A landscape with many valleys, sampled at points; each row gives a point and its height.
A ball rolls from a point to whichever of its 2 nearest points has the largest drop for the distance, and stops where none of them is lower. Distance is the straight distance between rows; heights are no part of it.
Zon h=464: 104  124  87  83  192  194  122  119  154  113  110  105  188  164  128  85  157  138  71  165  122  100  109  153  77  106  179  147  148  85  172  150  97  117  117  108  115  136  168  176  159  129  116  92  98  84
bigev h=574: 172  154  83  127  131  150  84  76  101  146  157  135  223  152  104  110  94  147  122  171  89  162  68  186  119  166  138  160  138  180  143  101  105  125  61  153  85  131  88  153  146  136  147  152  128  137
los h=523: 157  141  158  163  106  115  108  134  105  117  186  161  127  145  122  73  89  145  117  143  115  142  111  144  104  185  83  121  113  143  118  107  148  126  108  146  101  104  94  116  85  97  120  119  135  161
pog h=295: 62  134  86  101  115  158  129  153  144  149  103  74  146  108  141  144  124  170  129  121  129  177  160  152  106  108  170  160  139  108  158  91  171  134  160  149  154  81  154  132  129  87  188  157  128  157
tel h=282: 72  71  105  147  129  148  127  126  98  125  87  107  89  83  75  93  147  121  146  151  170  162  169  152  162  108  153  160  154  122  127  169  210  82  115  135  169  127  131  130  87  100  201  133  101  107
gupel h=447: 155  99  132  192  142  102  61  74  94  121  155  120  130  141  144  71  50  115  100  146  119  153  135  192  113  175  75  135  126  145  137  146  128  101  112  155  103  141  56  137  107  157  75  142  135  123
Tis h=437: 168  135  103  131  95  91  106  106  101  136  146  126  192  158  156  163  116  190  120  92  126  189  152  141  127  147  116  163  72  169  126  83  112  156  123  135  100  101  100  126  124  130  131  149  184  129
Lefem h=510: 186  124  68  130  143  150  95  126  188  153  179  229  171  199  129  154  136  151  94  144  118  121  170  134  99  117  148  123  108  112  118  84  66  130  110  142  122  103  137  112  155  91  129  171  144  194
vude h=540: 181  160  124  129  105  133  112  132  116  141  196  217  148  181  119  101  108  149  117  149  93  119  81  145  112  162  120  105  128  156  110  82  111  115  84  138  91  112  114  125  103  102  142  115  136  160
lubu h=412: 151  110  92  122  114  98  69  82  85  127  162  102  207  137  168  149  112  180  116  109  132  210  173  183  144  152  98  184  80  179  145  103  106  145  108  127  132  110  83  122  117  97  137  139  167  123
sada h=229: 95  171  125  71  101  146  124  160  99  168  86  98  147  67  85  150  150  116  139  147  104  131  91  152  166  129  119  130  115  177  146  138  141  181  100  144  139  116  101  145  148  153  130  91  112  113
Mobut h=356: 163  143  187  193  150  128  139  127  123  110  145  147  89  160  138  77  94  123  87  156  166  133  113  134  90  141  103  67  145  80  142  151  144  54  153  159  139  118  142  138  106  126  93  144  124  144
ras h=531: 107  98  77  158  138  174  142  181  139  197  132  162  117  124  98  210  158  136  88  162  166  124  86  113  109  83  163  83  170  132  161  160  72  179  112  95  118  92  150  144  236  149  176  97  145  127
vuge h=332: 86  94  150  122  124  125  114  142  127  137  115  114  97  68  73  101  150  83  158  158  158  134  150  163  152  133  78  144  102  155  143  156  170  155  110  156  171  141  83  113  75  100  136  122  87  131
rofuz h=373: 123  167  110  122  163  112  140  78  113  84  111  57  150  151  160  89  119  118  104  96  109  118  171  136  109  157  150  158  96  112  141  158  135  106  129  82  99  140  127  141  107  150  117  114  126  66
loros h=310: 95  131  92  134  129  146  50  120  110  143  148  76  174  119  83  104  93  144  99  170  133  172  111  184  108  174  114  183  134  154  169  110  137  153  82  163  113  104  60  168  148  94  121  154  129  134
Feb h=294: 122  70  87  127  151  98  61  93  95  150  85  147  73  70  129  69  94  92  175  136  140  140  202  193  160  108  86  161  137  147  100  198  117  138  67  117  164  173  108  96  72  139  137  172  120  122
kudo h=263: 63  148  125  89  116  166  143  165  102  141  63  70  163  64  83  147  149  145  65  152  120  146  111  134  166  114  144  156  118  115  156  139  123  147  136  122  144  112  125  151  213  135  137  78  139  89
noga h=347: 148  170  76  118  131  151  108  130  154  134  139  130  191  168  143  127  140  171  134  106  98  128  105  141  90  163  184  167  117  151  114  65  125  166  88  112  83  85  140  150  151  116  156  140  131  152
Luran h=345: 133  164  109  105  139  80  144  76  93  103  105  77  118  119  162  124  119  118  133  88  103  138  207  159  149  139  116  149  83  121  133  170  125  101  137  88  140  143  118  106  88  153  128  122  137  71
Roki h=308: 135  83  50  130  171  183  132  130  194  154  107  156  151  183  118  181  130  170  143  94  130  121  146  103  94  112  225  142  165  101  125  123  106  170  122  117  111  96  171  143  209  152  108  158  128  172
fafat h=506: 146  171  190  150  142  98  155  104  97  106  104  136  87  143  162  75  108  107  144  127  71  82  145  105  151  157  132  86  112  81  102  161  128  125  146  104  118  178  132  116  90  171  89  110  127  109
sitov h=451: 125  111  200  145  150  124  136  152  104  124  107  160  100  113  150  97  147  88  149  157  115  84  70  80  161  124  93  60  111  103  140  142  83  167  130  129  124  193  108  122  79  156  103  89  110  136
gevug h=570: 186  148  169  149  70  58  142  109  87  124  110  128  97  135  152  155  100  163  127  91  143  182  154  135  172  135  66  83  109  137  117  123  133  109  177  132  167  111  138  105  92  171  100  175  174  135
bevo h=255: 121  98  172  170  114  99  120  114  101  116  89  98  79  60  115  94  140  70  127  142  153  134  174  145  170  120  95  144  104  81  131  148  158  70  127  150  200  181  120  111  98  124  108  146  88  112
bag h=328: 71  125  52  89  124  160  114  142  106  147  72  70  167  112  137  137  120  181  116  108  119  191  176  162  135  114  186  156  136  130  178  112  161  132  147  120  147  85  148  133  126  131  173  150  151  118
Gam h=252: 94  107  89  120  121  132  122  143  104  131  117  110  115  87  101  107  122  136  147  121  130  172  178  163  143  116  131  151  147  157  143  141  200  104  128  140  153  102  126  118  74  112  193  137  127  128
vima h=527: 129  119  74  146  166  166  78  130  168  138  174  166  157  157  115  123  120  162  83  180  157  135  121  159  70  97  103  114  130  89  182  122  74  115  121  187  126  99  108  171  139  100  117  156  113  153
Gafo h=403: 159  160  110  107  190  151  148  124  200  147  157  182  153  176  116  149  129  108  80  135  108  77  153  149  91  86  151  107  127  143  138  132  74  110  122  119  126  129  144  151  140  127  107  133  138  115
gaz h=198: 111  129  102  126  105  115  152  126  79  129  68  75  143  66  114  151  128  137  93  113  99  164  166  120  177  84  156  159  111  82  148  140  137  81  150  151  160  145  157  129  156  166  136  145  126  68
suda h=463: 138  138  131  172  113  121  108  127  157  103  156  109  141  170  190  120  109  174  122  107  164  176  146  119  77  179  119  152  101  79  126  78  132  120  152  132  127  81  149  112  117  76  149  161  136  187
sepop h=553: 129  128  101  150  169  153  101  124  139  118  178  156  139  167  123  71  105  136  87  165  156  128  115  178  60  127  105  124  125  97  172  115  118  93  122  164  108  102  104  149  106  92  126  133  112  148
Bidov h=283: 111  114  204  132  107  140  175  154  141  107  140  79  108  78  123  133  155  87  131  150  171  144  107  102  141  112  107  128  119  86  117  138  180  84  164  140  168  168  128  108  130  83  152  115  73  121
Tebub h=288: 137  89  115  153  130  85  110  84  76  115  71  110  63  65  130  95  122  85  145  128  127  137  215  173  175  119  112  157  108  63  131  172  124  72  105  117  190  193  139  101  92  137  128  142  112  83
Potes h=178: 101  131  143  117  150  162  147  160  111  130  110  107  144  99  107  124  169  95  101  154  121  121  54  130  118  143  120  137  120  117  147  167  132  162  109  107  106  138  130  154  157  148  161  51  84  82
kizi h=589: 168  149  121  137  99  118  74  84  82  148  177  119  190  123  117  114  83  137  136  145  89  167  106  164  132  181  103  173  112  197  121  106  126  142  65  154  95  128  77  123  130  133  132  141  141  132
tofos h=402: 117  109  163  93  92  149  135  161  155  152  157  165  89  110  136  154  191  99  179  105  131  93  26  79  121  172  104  54  149  160  122  105  106  167  116  111  106  128  111  155  107  144  140  83  108  151
Dogu h=388: 158  143  175  186  139  130  148  143  128  127  129  170  101  137  109  130  94  133  107  141  142  120  96  82  123  118  99  80  143  115  130  142  120  111  139  175  113  124  121  142  108  151  95  124  127  142
Gos h=306: 126  126  207  164  142  160  182  147  141  90  162  87  110  131  149  123  137  89  124  160  192  128  68  84  103  118  114  112  145  62  111  148  166  64  148  127  139  163  150  116  161  73  143  113  84  130
Tapap h=479: 108  131  158  47  93  114  144  121  107  111  118  133  91  81  156  88  153  108  195  92  68  83  171  116  169  130  123  78  124  147  102  120  138  134  143  102  157  162  142  93  68  143  118  113  124  130
vanul h=413: 161  92  65  143  169  137  125  132  140  168  116  178  175  180  50  167  102  148  101  119  136  141  133  118  101  66  184  127  144  146  159  127  85  154  115  144  89  131  114  166  181  173  87  181  168  147
doz h=507: 134  145  178  112  77  99  127  133  127  115  157  141  103  104  124  92  116  135  156  112  104  138  150  127  145  169  78  101  109  156  115  113  161  135  135  141  136  120  111  97  64  126  112  130  145  157
lilon h=256: 102  88  211  101  86  137  158  167  144  112  128  112  99  67  124  131  169  101  171  147  161  137  118  96  167  118  96  77  119  119  130  129  155  117  173  134  167  170  111  97  79  96  142  116  71  150
Gop h=556: 131  122  118  125  129  156  166  172  194  112  189  190  84  177  155  173  143  117  127  156  161  79  85  98  102  98  116  55  190  129  98  139  103  110  150  119  117  101  159  117  147  78  176  119  123  181
bigav h=614: 59  119  120  84  140  142  153  118  141  97  107  52  144  118  101  89  163  87  103  147  159  110  152  150  109  139  155  193  117  101  139  138  197  120  138  104  144  133  152  117  134  73  157  99  100  77
milag h=318: 153  168  168  138  93  116  179  129  134  119  120  75  134  145  188  171  122  137  120  86  163  161  149  88  125  104  137  117  130  105  110  109  151  72  167  125  162  126  179  111  132  131  136  185  149  126
turi h=558: 176  118  142  158  83  64  110  112  85  119  138  132  132  126  159  148  89  174  116  99  142  201  168  165  156  146  59  119  96  161  121  114  134  110  156  138  159  95  112  101  92  132  118  152  176  135
dapo h=327: 147  146  201  185  145  156  155  137  127  101  158  98  97  153  154  97  113  102  105  157  198  128  96  95  89  128  120  93  160  60  131  143  157  45  145  142  146  130  161  129  140  87  115  149  104  148
vulab h=522: 121  156  171  107  109  135  181  150  156  113  132  134  108  125  147  149  144  116  138  99  112  70  88  75  124  124  153  117  153  158  93  127  146  133  140  124  104  132  142  145  140  127  128  83  118  113
lozot h=307: 93  45  140  126  134  150  137  120  113  109  85  134  76  78  79  77  179  98  176  157  173  122  164  141  180  105  139  143  135  110  105  169  192  96  121  123  169  173  133  84  78  96  180  131  80  102
Fiz h=486: 178  117  127  170  139  95  161  140  117  153  102  184  118  164  59  177  100  109  124  98  131  100  125  61  131  70  177  118  154  144  122  143  110  125  158  126  89  152  143  135  162  199  70  129  159  124
dat h=419: 154  78  113  203  122  82  47  74  100  111  157  91  165  144  161  114  59  150  87  117  142  190  140  181  116  176  75  148  112  152  142  121  115  106  121  148  118  127  61  144  131  131  80  150  156  118
Bet h=253: 90  134  133  97  92  147  182  163  149  122  127  79  129  96  161  152  131  133  147  128  138  146  135  122  112  79  160  129  160  126  114  104  197  94  173  145  152  119  160  120  126  70  189  139  109  146
rubuk h=491: 169  173  145  163  157  91  127  72  82  118  113  123  109  164  167  91  83  126  129  122  77  118  163  143  138  162  113  103  105  106  121  176  109  119  131  101  96  157  88  127  86  190  87  125  147  96
sope h=284: 95  77  181  99  131  92  108  140  102  117  112  125  89  79  113  56  156  79  190  159  137  92  158  129  184  114  83  83  104  152  139  138  102  161  127  106  177  181  98  77  48  81  101  158  113  149
Gipiz h=77: 137  185  139  93  151  127  125  98  96  117  118  118  139  123  117  77  123  86  171  133  74  73  103  151  136  162  113  128  111  159  116  138  140  158  81  95  115  156  113  121  86  163  107  93  88  104
Kon h=492: 148  69  161  164  144  134  161  164  158  147  138  199  91  102  126  194  170  97  121  137  116  105  65  73  161  85  134  100  164  117  118  151  87  143  146  104  114  180  168  115  197  195  146  58  138  91
fuf h=454: 166  128  108  156  161  131  137  132  122  168  112  187  143  160  66  166  93  127  102  131  114  118  107  104  124  77  140  115  144  150  140  145  94  137  123  168  86  136  103  159  146  189  88  137  149  113
Vuru h=219: 94  85  81  128  124  117  86  107  118  135  142  132  113  114  88  77  127  132  149  133  157  170  194  204  128  131  94  180  129  166  123  151  195  106  96  117  155  105  116  113  69  97  190  148  142  115
Fis h=280: 93  77  201  99  117  133  154  155  134  103  123  108  108  78  129  102  194  74  173  141  143  103  105  108  161  138  94  105  87  116  136  137  139  164  151  100  150  190  111  83  92  102  142  97  73  115
dilu h=400: 111  160  146  103  137  125  177  110  129  78  102  70  144  113  155  105  139  100  107  107  89  91  149  116  122  129  160  174  106  113  105  142  153  106  145  100  116  147  167  130  145  132  137  93  106  68
pelil h=291: 91  155  66  54  125  147  134  133  110  126  73  63  176  104  142  125  145  149  113  108  91  145  182  172  129  121  183  164  130  162  147  124  162  131  130  99  137  96  160  140  134  137  167  122  137  92
vava h=509: 144  169  146  112  99  117  164  142  168  113  150  155  104  172  162  137  122  141  138  73  106  83  105  88  109  154  163  109  158  168  79  94  142  123  143  108  87  104  153  130  125  126  123  122  168  139
nerid h=243: 121  111  90  136  180  171  154  148  164  145  105  148  153  155  115  176  137  144  104  127  141  100  112  94  107  83  215  131  171  127  134  134  96  153  121  124  108  104  173  162  205  136  118  115  131  125
kupi h=363: 159  81  35  115  176  165  112  135  169  171  120  187  173  179  60  174  129  155  127  104  129  129  147  136  98  88  216  135  154  133  154  110  90  178  114  114  110  117  136  150  212  163  94  171  153  184
lapas h=398: 204  111  125  201  142  127  120  125  155  129  141  179  129  207  137  149  89  175  98  115  176  158  138  100  100  123  136  92  140  89  131  107  91  98  144  139  121  92  172  124  140  137  109  201  177  181
mozo h=305: 121  127  116  142  175  144  105  105  90  127  101  112  143  119  101  94  106  100  85  173  103  126  107  134  130  120  114  144  126  100  168  173  107  114  109  165  102  164  91  169  126  169  89  94  97  73
tonif h=319: 138  93  89  131  142  91  84  105  73  127  102  149  75  83  143  103  93  125  183  102  123  173  195  175  176  129  90  137  139  154  112  188  133  118  99  107  155  142  108  79  55  153  148  144  133  122
refuf h=430: 188  120  119  185  141  121  144  147  155  137  146  195  117  184  84  170  87  146  106  126  170  122  128  83  106  89  144  90  162  121  131  115  102  108  147  153  105  99  160  125  146  142  102  173  167  173
Muze h=221: 95  135  154  103  109  163  148  176  114  148  75  101  138  59  114  153  190  123  90  148  106  128  54  130  158  146  128  147  120  134  131  148  114  180  116  87  122  128  135  145  227  178  159  49  130  82
ribu h=209: 100  110  128  168  118  89  95  99  115  117  112  76  101  88  105  96  104  98  111  133  160  150  181  160  128  141  94  160  107  122  154  150  166  85  121  147  169  135  97  145  100  128  98  145  110  96
Vubaz h=520: 101  104  99  165  145  167  155  179  162  147  155  141  107  137  144  205  158  137  120  164  174  113  71  86  94  81  151  88  180  114  125  157  97  159  128  121  113  94  159  140  207  102  196  106  113  153
rer h=605: 89  128  149  100  117  124  169  118  144  105  137  87  106  117  111  87  143  90  139  127  158  111  169  150  113  135  124  152  111  127  119  141  214  105  149  116  152  135  132  91  86  78  160  119  100  104
muloz h=353: 101  118  94  156  124  117  64  113  134  120  151  80  164  131  133  102  106  161  106  128  145  181  160  164  87  172  117  186  103  121  166  94  149  135  114  143  125  96  97  149  112  83  132  156  134  140
Dazod h=488: 191  118  81  157  127  149  96  121  153  142  157  213  167  215  173  135  126  179  109  117  124  149  144  107  91  157  162  128  108  100  105  82  85  136  113  127  94  93  143  115  133  97  148  148  143  192
reso h=427: 104  130  124  105  178  174  166  123  155  84  96  88  173  150  169  101  144  129  94  130  106  88  114  114  92  120  199  181  148  109  119  140  125  119  121  96  103  127  191  164  183  126  128  90  105  79
kato h=177: 121  137  112  99  126  105  78  84  109  132  163  115  135  112  94  77  112  101  154  134  124  150  174  201  132  166  76  186  100  184  117  145  170  139  75  106  141  132  92  95  87  121  136  142  133  113
giki h=303: 101  111  176  96  154  107  126  122  98  113  111  110  101  94  112  58  167  60  187  149  125  62  129  126  167  142  92  112  82  127  133  142  121  190  109  85  154  192  104  75  72  99  106  113  96  116
Kan h=411: 137  142  190  189  137  121  146  128  110  115  108  124  105  96  120  118  108  104  112  140  137  123  104  83  140  123  99  108  114  90  133  152  131  111  139  171  133  152  113  137  112  153  90  111  102  121
kezuv h=265: 100  150  119  99  126  136  83  133  99  157  125  85  151  81  68  118  103  103  139  171  120  156  111  182  152  164  87  164  118  184  148  142  147  170  78  164  135  119  65  142  126  132  125  130  109  124
Lipe h=538: 126  82  205  113  117  157  186  156  171  103  155  171  76  129  183  157  164  97  150  136  128  88  48  63  127  125  124  74  172  122  82  149  122  116  148  86  110  182  151  128  161  126  145  62  106  112
Sov h=131: 125  155  140  75  130  101  83  100  100  133  145  125  124  93  112  66  112  86  207  135  88  102  137  161  161  159  75  137  102  180  114  133  132  171  71  102  151  166  97  82  69  138  101  141  115  143
famaf h=377: 154  168  133  123  177  145  150  104  146  143  130  179  140  172  124  108  112  103  89  144  77  85  141  147  110  94  134  101  126  126  133  153  95  91  130  125  107  152  129  151  111  165  106  109  130  91
gid h=494: 121  163  147  83  84  109  160  129  127  112  134  116  111  103  148  115  130  127  155  85  89  114  164  123  140  134  121  112  119  160  108  125  169  115  151  123  132  129  138  104  80  141  141  121  135  119
varep h=583: 88  124  133  155  151  141  141  138  153  100  163  90  107  150  120  84  128  112  122  150  202  119  101  136  62  152  113  149  132  87  145  117  180  120  149  138  122  100  115  123  112  42  157  128  87  156
firod h=595: 93  124  126  131  126  115  122  116  148  112  174  95  117  145  105  68  132  119  129  130  174  131  159  172  81  171  107  179  98  124  131  101  206  126  128  120  135  96  113  98  85  46  165  140  127  137
guto h=130: 120  159  132  100  154  154  137  138  112  128  134  121  140  126  90  103  148  92  146  145  121  100  57  157  109  162  107  124  122  156  141  142  151  159  86  115  109  128  106  142  104  137  142  77  76  109
mog h=357: 102  110  174  98  98  131  122  164  136  133  159  127  110  89  93  111  162  99  191  134  139  124  84  133  136  170  60  100  106  162  146  117  144  180  113  137  139  126  76  112  68  95  137  109  88  161
danub h=321: 89  145  115  140  128  145  141  134  136  135  91  65  173  113  114  154  123  165  87  116  138  150  134  81  120  100  181  155  119  93  154  125  124  134  140  149  128  115  153  167  185  136  109  147  135  101
rini h=469: 133  99  183  138  137  127  142  157  131  143  108  196  93  116  142  156  165  88  144  126  109  77  58  52  169  108  122  68  141  120  121  129  78  164  137  116  113  188  134  132  119  185  109  69  131  123
vazus h=406: 116  120  72  136  132  185  90  109  190  127  139  127  143  189  173  147  133  191  158  100  110  157  136  104  74  177  156  175  123  51  98  106  120  147  137  137  101  71  156  126  169  101  155  149  91  195
koto h=281: 113  144  161  114  93  147  191  152  147  112  124  74  147  100  180  174  136  121  131  127  141  147  126  86  125  62  164  140  152  100  91  104  176  68  158  139  159  151  185  121  176  93  160  148  116  121
vogi h=467: 164  110  69  117  131  135  134  173  180  132  178  213  104  189  134  179  142  126  139  111  135  66  97  98  110  113  178  112  202  163  99  80  109  133  152  114  102  79  164  104  169  92  126  129  151  196
let h=505: 75  143  111  136  118  154  143  177  176  140  138  112  102  132  152  207  159  159  154  143  165  111  72  81  92  96  155  120  169  122  97  112  126  186  150  132  110  75  141  135  212  69  178  133  114  193
Zur h=304: 134  165  86  127  156  158  126  148  145  151  126  146  169  151  101  147  127  152  109  128  115  112  85  127  100  120  170  133  149  153  137  108  114  156  96  143  82  89  120  169  158  140  132  124  130  132
pilep h=555: 187  173  99  117  134  142  113  101  131  150  179  203  186  177  111  108  111  135  118  161  81  124  84  186  109  138  131  122  127  170  129  90  96  98  76  137  97  132  108  139  118  127  142  134  131  135
fegel h=381: 127  141  136  107  92  140  116  170  138  154  167  157  118  113  96  146  158  121  180  128  124  122  23  118  123  176  85  90  129  168  132  102  122  176  93  145  108  111  87  148  101  130  146  92  101  159
zafiv h=387: 124  84  100  163  115  87  45  85  110  111  165  90  173  137  161  121  98  161  103  122  158  202  177  194  119  174  86  185  90  153  151  104  125  120  111  125  143  116  79  137  113  85  120  144  159  124
vedar h=254: 107  129  114  136  140  105  86  83  95  117  100  67  119  94  102  91  98  86  109  149  119  134  170  150  137  147  101  174  108  120  151  170  138  125  98  144  127  158  83  146  111  148  89  127  103  81
nisuv h=493: 176  172  144  125  108  77  144  110  126  129  133  171  105  196  151  142  117  144  138  65  78  101  126  103  146  169  150  98  132  168  88  113  122  133  146  84  85  126  125  123  106  183  93  123  198  117
laf h=174: 116  146  137  114  122  120  167  140  120  121  67  105  147  81  107  164  159  137  90  116  82  104  112  99  172  91  175  177  119  117  99  132  117  144  147  127  112  140  156  150  231  178  112  93  140  64
kalad h=528: 109  116  204  75  106  140  176  141  144  100  129  141  92  104  171  131  177  96  164  110  97  54  70  79  149  142  132  106  137  147  86  121  129  148  147  95  119  168  142  139  134  136  120  64  98  105
logus h=354: 169  158  152  178  110  103  152  126  142  118  123  113  132  170  154  160  102  166  113  83  170  157  137  81  108  130  135  118  117  115  121  105  126  108  158  139  118  98  156  129  128  148  115  182  171  144
belu h=446: 170  126  97  87  133  130  141  159  173  155  186  235  82  169  112  182  146  97  127  102  118  60  78  118  121  123  155  83  203  188  117  90  97  114  150  101  126  105  146  123  147  123  106  101  154  153
zili h=547: 137  98  163  121  110  153  178  165  183  120  170  184  67  146  152  187  149  103  140  137  156  91  59  60  116  115  121  43  201  134  95  148  113  113  148  104  109  136  147  129  153  106  153  88  122  148
bupu h=517: 122  143  234  110  113  114  174  129  130  87  114  139  79  126  168  98  145  102  156  129  84  69  107  66  168  150  141  67  136  91  75  132  130  123  163  103  130  193  150  114  117  141  94  98  123  126
bab h=365: 87  136  146  156  144  158  143  133  144  105  118  52  165  115  143  139  139  138  99  129  153  139  107  74  118  101  176  169  138  57  144  129  128  90  134  143  143  136  187  149  197  115  120  131  112  95
pupi h=497: 119  109  71  164  167  163  109  156  165  156  165  170  135  151  95  185  133  160  91  180  175  126  116  125  91  75  114  90  144  92  169  139  62  141  127  175  130  77  128  157  167  114  145  158  120  165
Tefa h=220: 115  159  125  71  93  140  167  149  118  151  66  117  134  85  118  168  179  140  103  110  89  87  108  118  158  97  194  175  137  181  100  120  135  164  144  112  124  117  158  165  217  162  112  90  146  76
viter h=262: 116  74  138  123  136  85  86  134  94  134  93  129  78  58  124  60  114  80  182  156  121  104  183  151  184  93  84  112  117  149  128  159  96  156  102  126  181  186  104  87  58  100  105  170  119  150
mugup h=453: 120  136  211  98  101  88  124  123  116  116  116  151  85  118  142  85  138  116  174  126  93  92  114  69  178  161  103  32  130  133  109  97  102  170  139  135  128  152  110  125  71  152  63  138  166  178
zela h=462: 159  92  96  193  150  135  137  156  150  144  150  175  119  170  70  200  108  156  117  157  205  119  123  84  108  63  143  89  175  97  141  118  87  127  141  168  130  86  164  129  171  128  119  179  138  192
faluv h=472: 170  142  136  172  164  111  107  73  100  128  141  149  131  177  156  75  71  138  95  143  97  146  147  172  109  147  102  103  117  118  145  159  109  85  132  133  97  142  84  141  95  176  88  145  155  109
voni h=344: 155  137  106  97  133  72  92  82  71  125  146  136  117  112  160  127  94  139  166  98  99  175  196  196  179  142  63  147  105  170  111  170  114  125  120  97  147  134  87  75  77  153  128  136  160  117
futuz h=602: 175  152  121  88  71  94  66  86  77  163  173  137  166  101  131  126  92  134  181  121  70  160  134  160  171  164  78  155  102  213  105  111  121  150  75  141  128  144  100  88  113  160  123  141  156  132
Gupus h=571: 111  125  117  158  169  156  137  152  145  113  172  140  115  149  122  95  124  124  101  168  186  118  84  141  59  124  99  108  140  82  164  140  131  104  142  159  116  96  115  142  112  75  155  114  88  151
Fuz h=485: 128  135  115  138  116  132  125  117  167  120  127  86  161  165  198  178  130  190  149  75  170  198  159  124  99  151  131  161  100  76  133  82  125  122  171  138  153  89  163  121  122  109  146  176  136  164
mozun h=465: 188  137  107  161  131  116  112  116  125  130  157  173  172  200  161  132  107  181  104  95  120  159  128  118  104  158  146  132  101  142  116  89  99  135  111  124  76  106  117  123  120  128  130  143  177  148
dafos h=539: 149  84  88  159  148  78  84  95  71  99  126  113  152  140  163  161  101  185  124  93  180  214  177  204  180  122  84  149  120  146  137  117  116  74  149  125  191  94  103  113  85  108  120  141  162  122
puse h=514: 129  66  111  175  143  148  162  172  143  170  145  174  116  110  90  216  162  122  95  155  153  130  90  93  131  68  157  98  169  122  148  166  80  151  131  108  121  133  171  125  238  174  164  77  151  95
Viz h=434: 128  129  210  141  111  97  135  143  106  110  98  121  92  75  135  104  130  99  156  143  114  101  125  79  183  122  86  81  102  107  127  128  109  153  142  151  156  182  108  110  83  139  82  129  110  150
gok h=261: 116  132  98  134  110  109  138  115  96  135  71  58  171  104  108  154  123  161  77  102  114  164  153  87  151  89  165  166  97  81  161  140  109  110  144  141  148  141  146  156  176  176  95  170  144  62
kosof h=266: 127  185  111  104  102  133  122  146  119  161  122  115  161  108  84  151  128  147  137  120  98  129  95  137  133  134  135  146  118  185  128  103  144  171  98  158  97  94  100  157  148  149  120  127  141  124
kikim h=627: 39  125  97  86  127  151  101  130  139  112  81  29  158  117  98  92  149  135  79  153  156  145  164  148  121  138  180  197  127  83  183  136  161  119  130  106  159  138  148  151  144  87  129  117  120  86
bulo h=466: 123  159  172  75  92  80  124  106  100  127  114  137  87  108  161  97  135  118  188  99  58  77  158  95  178  147  111  59  116  138  96  107  105  164  134  106  138  162  124  112  73  168  77  136  168  148
Sotag h=258: 103  163  103  59  102  147  169  146  127  131  76  84  157  95  153  145  158  149  114  104  87  108  148  141  129  102  195  165  136  174  118  116  161  143  144  108  130  96  175  156  174  138  151  112  134  88
vudak h=346: 134  137  128  136  182  152  129  102  125  136  126  151  141  145  113  96  115  102  76  169  115  108  125  147  104  86  107  113  119  93  170  166  94  80  133  157  113  158  117  165  118  158  97  99  108  80
Rusoz h=309: 46  88  127  117  123  147  124  144  120  139  96  90  107  72  56  114  163  100  112  175  176  152  149  176  151  122  117  163  117  121  158  164  187  122  126  145  177  128  103  142  119  85  170  110  99  102
Fif h=490: 110  123  84  136  116  144  134  165  191  122  140  151  97  168  161  208  151  148  174  120  152  83  89  72  99  101  184  142  199  138  72  93  128  174  150  127  103  76  163  115  210  78  138  141  131  210
Guv h=122: 127  149  147  114  97  107  170  133  113  121  76  115  128  64  119  162  150  125  120  106  77  105  137  90  182  82  150  153  110  104  98  125  128  126  154  153  128  161  157  126  173  178  120  105  126  81
Goza h=435: 115  143  104  144  134  161  123  145  179  99  162  144  136  190  184  113  124  158  146  127  132  117  116  110  66  158  143  150  132  77  91  87  131  132  134  137  96  75  160  107  139  64  171  143  102  206
sakan h=315: 136  130  121  134  138  66  103  63  81  123  91  98  72  87  152  98  95  90  152  121  115  129  227  178  156  142  88  151  90  87  131  185  111  116  111  97  168  183  104  100  86  146  99  137  129  89
sife h=513: 133  113  86  131  127  104  123  120  108  121  116  91  165  142  176  171  122  192  135  78  165  211  169  158  140  118  125  152  105  120  161  90  133  104  172  139  167  87  140  122  93  128  156  166  158  131
dut h=376: 131  144  69  114  126  173  90  118  174  142  126  134  176  176  169  148  152  188  150  88  98  148  131  128  82  182  178  182  108  101  102  75  118  181  109  116  92  77  148  140  171  110  162  142  113  179
Kila h=586: 183  148  188  123  30  86  165  126  122  139  114  143  85  138  118  169  117  146  137  83  161  158  133  75  160  105  107  75  145  131  101  99  158  104  188  139  143  126  165  116  114  174  104  191  175  153
paz h=480: 156  179  153  105  86  79  126  102  107  138  119  155  98  150  150  129  117  132  168  78  61  95  147  103  164  163  116  89  117  158  88  111  116  156  130  104  105  145  113  119  89  200  79  127  185  122
mezem h=424: 177  161  115  96  171  128  151  145  193  164  168  212  122  169  101  187  135  91  103  124  104  59  128  137  114  93  147  97  155  184  134  121  80  117  137  102  134  125  144  130  152  130  101  113  141  124

Two balls start at each pair of points below. Name the first point that both come to, or write none.
zili and belu => none
vuge and lozot => tel
let and puse => none

Where does a ball stop that starts at each point below?
sife => sada
reso => ribu
firod => Bet
mugup => lilon
tofos => Gipiz
Vubaz => ribu
Fiz => Bet
